A landscape with many peaks, sampled at points; each row gives a point and its height.
A climber steps from a point to whichever of its 2 nearest points has the largest rise for the distance, and stops where none of them is higher. Distance is the straight distance between rows; heights are no part of it.
vora h=520: [122  53 114 190  87 111 124 113 138 112 143 139 181 156 113 150 103 121
 119  91 136 121 186  94  93 152 115 172 130 125 136  88 103 102  96]
fusos h=639: [110  68 116 156 149 135 133 103 138  92 121 157 189 152 122 174  91 142
  93 109 134 138 118 155 141 169  62 142 156 137 180  92 135  95 162]
buk h=508: [127 126 139 103 117 178 136  71 123 145 101 167 135 129 124 126  61 105
 119  81 170 118 136 157  78  88  86 120 146 142 153 151  96 115 170]
zad h=465: [100 173 168  99 121 142 148  94 142 116  95 154  95 107 147 111 125 118
 146 134 181 168 148 175 120  86 102 127 151 116 142 141  61 130 170]
nobe h=633: [145 103  90 168 145 127 138 119 115 154  81 135 105  84 157 201 148 146
 111  76 176 148  69  91 126 102 111 103 154  52 120 183 124 151 146]
dumo h=89: [139  90 159 110 115 127 141 149 130 100 131 109 153 156  68 106  97  93
  88  83  59 124 168  89 132 124 144 129 112 160 140 127 141 105  93]
Bebak h=35: [172 123  92 147 118 133 208 105 116 147 115 116 133 135 110 160 165 110
 147 132 127  69 123  87  91  81 133  93 118 113 108 114 144 150 144]
moteg h=206: [130 159 175 110 176 131 142 120 128 121 129  42 105 141 150  92 196 117
 161 146 112 104 129 123 113  66 136  71  91 135 126  82  98 154 126]
depo h=662: [150 110 105 177 117 108 116 141 127 125 107 145 123  95 152 193 156 148
 110  87 142 147  89  93 134 129 137 122 148  61 116 172 135 126 126]
vobi h=717: [116 118 113 156  83 136 101 110 139 122  81 184 144  96 146 166 102 153
 114  77 165 158 110 153 146 134  80 136 166 110 166 198 107 112 186]
Nota h=660: [111 155 125 102  91  95 145  99 175 124 113 154 138 131 126 129 119 110
 148 107 114 131 118 163 151  83 118  89 125  94 171 176  88 132 160]
Ruz h=559: [142 142 103 144 154 124 153 135 120 122 103 141 136 116 134 168 163 141
 115 129 134 118  56 155 168 144 103 112 155  94 148 161 167 158 185]
ganib h=31: [149 178 121 123 149  94 131  88 140 155 135 126 133 123 173 131 135 120
 128 142 166 127 108 163 112 107 108 114 133  64 163 113 117 134 150]
dogub h=256: [153 174 161 150 184 119 125 121 106 126 112  47  74 121 183 112 216 149
 173 157 147  99 109 110 110  77 148  81  98 105  95  86 119 154 112]
meken h=693: [118 104 116 183 139 104 125 183 110 107  93 136 100  83 142 193 184 164
 126 139 146 157 114  87 164 143 151 130 147  82  73 174 142 151 131]
kem h=456: [120 115 187  98 225 169 106 126  62  84 130 121 109 126 139 114 104 117
 114 118 135 125 118 115 101 113 125 118 126 157 115  70 132 116 113]
feb h=627: [ 93  93 119 159 123 128  96 145 113  90 132 168 127 106 133 169 141 163
 120 148 154 165 140 112 151 158 122 173 167 135 126 121 125 124 140]
Busum h=99: [139 145 196  78 175 113  86 169 130  98 141  75 128 141 125  76 125 110
  98 101  62 141 147 116 180 142 153 104  93 157 145 121 134  91  88]
kab h=489: [166 113  84 184  70  76 136 145 150 132 135 143 148 132 116 178 164 141
 125 117 124 122 134  88 135 154 159 145 135  74 110 146 149 124 113]
voze h=121: [ 78 106  80  79 136 114 157 161 130 142 121  78 110 122  79 109 134 127
 154 189  55 102 123  92 177 122 169 102 100 180  72 158 131 176  94]
kun h=500: [152  83 102 179  53  70 144 125 151 130 149 146 167 151 102 170 136 123
 129 109 118 107 169  90 109 148 147 146 140 102 121 125 121 109  95]
vov h=384: [101 158 155 129 100 134 123  96 171 152 105 133  67 114 154 133 143 133
 181 102 167 158 126 138  91  62 110 104 143 124 130 166  51 145 139]
Delan h=630: [ 94 126 102 120 168 111 105 175  86 139 127  64  97  99 149 106 134 157
 123 202 123 113 114 113 144 209 170 136 117 145  48 140 182 152  95]
gef h=69: [105  67 109  96 145 108 122 174 125 142 172 106 129 122  82  91  84  82
 109 158 102 136 204  64 104 155 146 159 108 174 103  86 143  97  58]
Mizip h=597: [130 142 101  91 105 109 132 122 154 131 117 168 143 121 106 144 105 120
 123  93  96 118  96 140 165  96 132  89 129 113 159 176 134 113 144]
Siked h=55: [136 116  92 164 101  88 163 102 131 142 151  79 171 191 106 116 166 131
 159 199 102  78 153 129 133 155 132 149 116 153 123  70 147 180 127]
mema h=36: [162 170 141 128 149  96 135 104 130 118 141 103 156 142 147 122 156 117
 131 151 136 112 127 160 131 123 119 101 119  88 150  94 128 133 146]
vurel h=698: [128 126 119 111 110 136  47 143 141 142 170 135 174 116 155  86  59 127
  81  72 133 144 146 153 119 174 126 165 115 123 179 114 132  37  92]
dem h=570: [153 144 111 107 108 103 129 150 161 115 138 156 173 148 103 137 112 133
 101 116  80 115  96 168 174 152 108 110 125 108 166 157 174  91 147]
Duk h=622: [139  96 129 140 166 192 100  93  92 132 138 154 148 127 152 133  65 119
 108  78 187 135 128 144  59 144  94 162 137 128 147  90 117  96 137]
falil h=77: [105  57 145 105 153 154 123 173  95 108 146 139 129 120  75 106  60  86
  94 113 115 134 187  74  88 156 144 153 111 161  95  99 149  92  90]
Todes h=49: [113 142  95 140  90  99 166 108 148 154 144 107 144 169 111 115 173 136
 187 193 103 104 133 136 148 110 146 119 115 148 120 111 114 188 134]
Daf h=94: [154 119 175  86 141 130 125 191 123  96 119  90 136 134  89  81 124 102
  94  95  50 121 160  90 173 155 165 124  94 166 102 140 165 100  89]
Tolo h=60: [141 107  86 132  90 104 171 145 132 153 169 114 156 170  66 106 122 119
 145 193  85  88 174 106 122 174 165 163 108 160  91  97 154 162 103]
Fite h=584: [130 138 115 127 120  94  75 146 138 145 165 134 102 117 157 120 135 155
 137 138 122 154 134 105 140 133 159 138 129 132 124 122 125 102  72]
Veni h=311: [126 144 154 152 127  80 101 128 153 146 125  92  73 129 161 126 185 137
 183  97 118 137 109  95 109  77 148  78 122 103 108 134  67 143  79]
Nik h=114: [108 144 109  90 164 109 123 149 132 118 126  67 121 133 115  99 146 141
 154 155  64 101 100 116 195 114 164  86  94 158 107 137 133 170 102]
pubam h=140: [102 119 137  91 130 147 163 119 153 124 146  91 140 174  57 104 129 111
 148 170  64 119 134 122 151  87 136 122 105 195 137 111 132 178 130]
nakuv h=375: [ 90 115 179 115 117 179 141 108 120 119 145 156 115 155  92 103 122 113
 154 134 136 159 160 132 101  90 125 152 144 187 135 105  92 145 140]
bopoz h=440: [ 91  93 126 117 124 163 127  73 117 132 121 151 143 146 111 129  78 117
 136 116 135 137 134 128  98  83  82 125 140 173 159 120  75 137 137]
zome h=617: [162 149 154 131  99 169 133 171 111  98 125 187 143 126 109 132 134 129
 103 121 126 136 115 166 146 174 126 172 143 133 119 158 181 129 175]
vaf h=339: [116 151 118 168 101  71  90  93 164 156 133 114  98 118 184 139 152 144
 170 104 154 156 120 135 107  85 119 103 125  88 146 153  50 138 102]
dup h=589: [154 102  80 158 154 143 182 137 118 148  83 141 120 104 129 196 169 137
 102 121 158 129  58 123 158 119 100 117 167  81 143 165 155 173 184]
doka h=26: [182 157 130 153 135 117 151  81 138 173 116 112 115 115 182 158 160 125
 117 104 199 120 119 128  92  95 103  94 133  56 148 123 121 132 148]
bala h=699: [168 150 134 139  90 149 140 177 101 147 129 117 107 129 116 104 137 153
 123 162 111 114 139 126 118 203 184 159 104 138  53 142 190 136 117]
Duriz h=780: [118 152 145  94 127 123  82 128 132 123 160 154 154 125 157  85  52 120
  97 107 136 150 132 182 111 149 105 147 123 110 186 114 114  67 132]
sas h=546: [164 190 106  84 127 135 155 142 148 149 136 141 152 137 112 123 116 121
 101 139  95  97  51 204 152 172 128 114 106 104 158 159 192 128 180]
kimes h=400: [104 184 213  79 126 175 161 116 139  93  76 153  84  97 139 104 152 114
 141 128 154 164 146 177 135  74 115 120 131 127 121 152  71 131 184]
gagil h=541: [104 156 167 134 116 117 104 109 134 109 133 154 109 119 165 121 130 139
 156 147 169 182 159 176 126 126 106 150 156 116 153 127  74 126 151]
gurif h=289: [138 142 153 165 162  99 113 138 120 145 107  83  52 117 160 148 193 152
 183 124 138 123 101  86  97  69 158  89 119 103  75 114 103 152  80]
Topak h=105: [108 153 175  76 159 118  97 155 148 104 136  77 118 143 122  93 148 115
 133 128  67 146 129 129 186 109 148  91 100 154 147 139 103 131 101]
Vogeb h=583: [150 160 172 113  97 176 149 130 120 103 112 203 135 123 113 128 119 114
 117  88 152 138 136 164 121 121 117 136 147 133 125 168 152 119 173]
bik h=751: [185 174 156 169  77 138 149 159 114 146 115 107 111 132 128 107 176 163
 133 150 129 104 122 130 108 175 169 133  83 111  61 139 187 153 128]
Dat h=531: [166 179 105 105 144 139 171 150 145 136 101 150 140 118 132 142 140 121
 108 123 122 104  38 196 155 147  95 105 129  86 161 184 184 161 210]
gez h=616: [123 130 110 130 126 111  50 163 143 163 169 141 102  87 165 103 103 147
 114 116 133 161 143 100 116 155 164 157 128 137 129  97 127  57  51]
zaboz h=657: [ 88 119 117 162 126 108 109 159 111  80 102 149 111 103 122 156 171 160
 143 158 120 151 127 106 193 138 133 135 155 139  94 157 123 146 135]
Gete h=808: [102 154 105 133  89  91 130  89 174 134  84 174 125 102 160 147 102 127
 138 107 156 153 115 171 167 104  84 113 165  83 174 200  81 130 190]
Dig h=523: [ 83 136 114 115 171 108  70 149 116 138 164  87  71 126 160  89 160 161
 176 203 123 141 118 122 143 118 167 138 118 181  89 109 112 145  61]
Dise h=164: [134 138 151 100 152 129 149 124 137 128 142  51 131 165 101  97 164  99
 151 145  82  90 140  95 115  85 144 102  82 157 122  80 126 168 109]
noviv h=84: [119  82 164 102 124 170 139 128 109 115 139 125 140 142  71  91  57  85
  88  64  93 131 170  89  99 109 145 147 109 175 139 119 135  94  94]
turuz h=655: [167 159 125 106 109 158 128 164 114 136 142 154 129 140 107 104 116 134
 120 138 104 119 131 135 137 162 169 149 119 140 103 142 175 111 128]
rori h=674: [110  83 106 159  99 134 147  84 137  96  92 178 172 138 110 178 103 139
 113  99 141 133 121 149 153 134  60 119 178 134 169 145 117 112 180]
Fugub h=556: [ 94  63  96 184 108 144 104  88 124 123 143 162 161 138 137 149  91 132
 131 129 171 142 170 119  95 148  91 180 145 149 151  76  90 113 111]
baz h=634: [102 155 172 125 139 115 123 103 133  93 131 140 143 140 157 103  91 108
 116 141 152 166 152 196 128 141  83 158 146  99 184  93  91  95 154]
buto h=537: [ 89 162 112 101 167 105  60 139 130 141 160 113  73 111 170 106 149 151
 160 162 119 152 104 121 154 105 157 117 113 147 118 127 102 132  69]
sula h=30: [186 103 102 141 121 160 205  75 110 152 100 136 136 133 116 176 143  93
 117  85 145  68 120  90  77  76 100  84 136 105 124 115 135 133 147]
dev h=530: [125 130 166 112 188 175 101 106  82 115 140 142 115 120 153 123  93 123
 109 101 158 135 115 135  87 121 113 121 136 136 142  94 119 113 128]
Vaneg h=24: [180 140 114 149 106 142 186  71 138 154  92 113 126 120 153 158 160 102
 119  76 174  75 124 117 103  70  91  57 139  77 158 142 111 122 163]
zol h=663: [125 134 127 122 141 147 118 190  89 128 125  95 107 110 125  92 131 158
 112 184 118 122 131 121 131 229 175 159 115 154  56 135 192 138 109]
bezi h=659: [140 119 112 130 122 141  54 155 137 161 173 158 145 108 155 114  80 137
  89  81 158 143 125 123  85 183 148 182 124 115 150 108 150  51  82]
sef h=599: [115  89 138 193 118 138 115 110 128 108 146 168 158 131 143 168 142 148
 127 147 180 157 160 133 134 169 102 184 170 129 146  95 121 122 143]
luv h=41: [170 148 135 152 129 140 163 110 114 128 116 120 134 140 130 137 183 130
 141 145 135 100 133 131 114 113 132 111 123 123 118 108 146 151 150]
Minib h=706: [126  83 109 136 158 161 114  95 120 129 141 157 175 140 130 151  49 119
  96  87 159 113 110 154  82 155  77 160 139 131 174  94 134  93 141]
Vaga h=130: [ 83 110 114  72 123 169 180 124 134 137 126  94 134 156  48  97 108 122
 147 195  57 106 125 130 173 117 156 127  96 207 101 133 150 185 128]
zube h=588: [ 85 124  85 127 184  99  86 148  82 124 152  63  99 114 168 115 142 165
 144 223 138 121 109 121 149 160 152 149 122 155  63 106 163 169  80]
Logu h=63: [111  87  85 111 107 104 140 171 136 155 174 120 136 143  75 102 103 106
 129 174  80 125 193  81 127 156 163 161 115 181 100 103 150 117  80]
kidut h=552: [141 158 144  94 103 169 146 105 141 135 108 200 144 119 125 136  76 110
 109 102 175 138 125 173 102 118 100 151 154 127 148 170 145 111 194]

For each start below, name the point where the climber stops.
Busum => Duriz
gef => Duriz
kidut => bik
zube => bik
sas => Gete
vaf => Duriz
pubam => Duriz

Call two points neighbours if one is among the 2 nearest of the other. Go from one point of each pair to the other, from neighbour to neighbour, staying as high as possible. Name the lowest point that can't be avoided.
meken / Minib => Dat
Duriz / bik => Dig
Gete / Minib => fusos
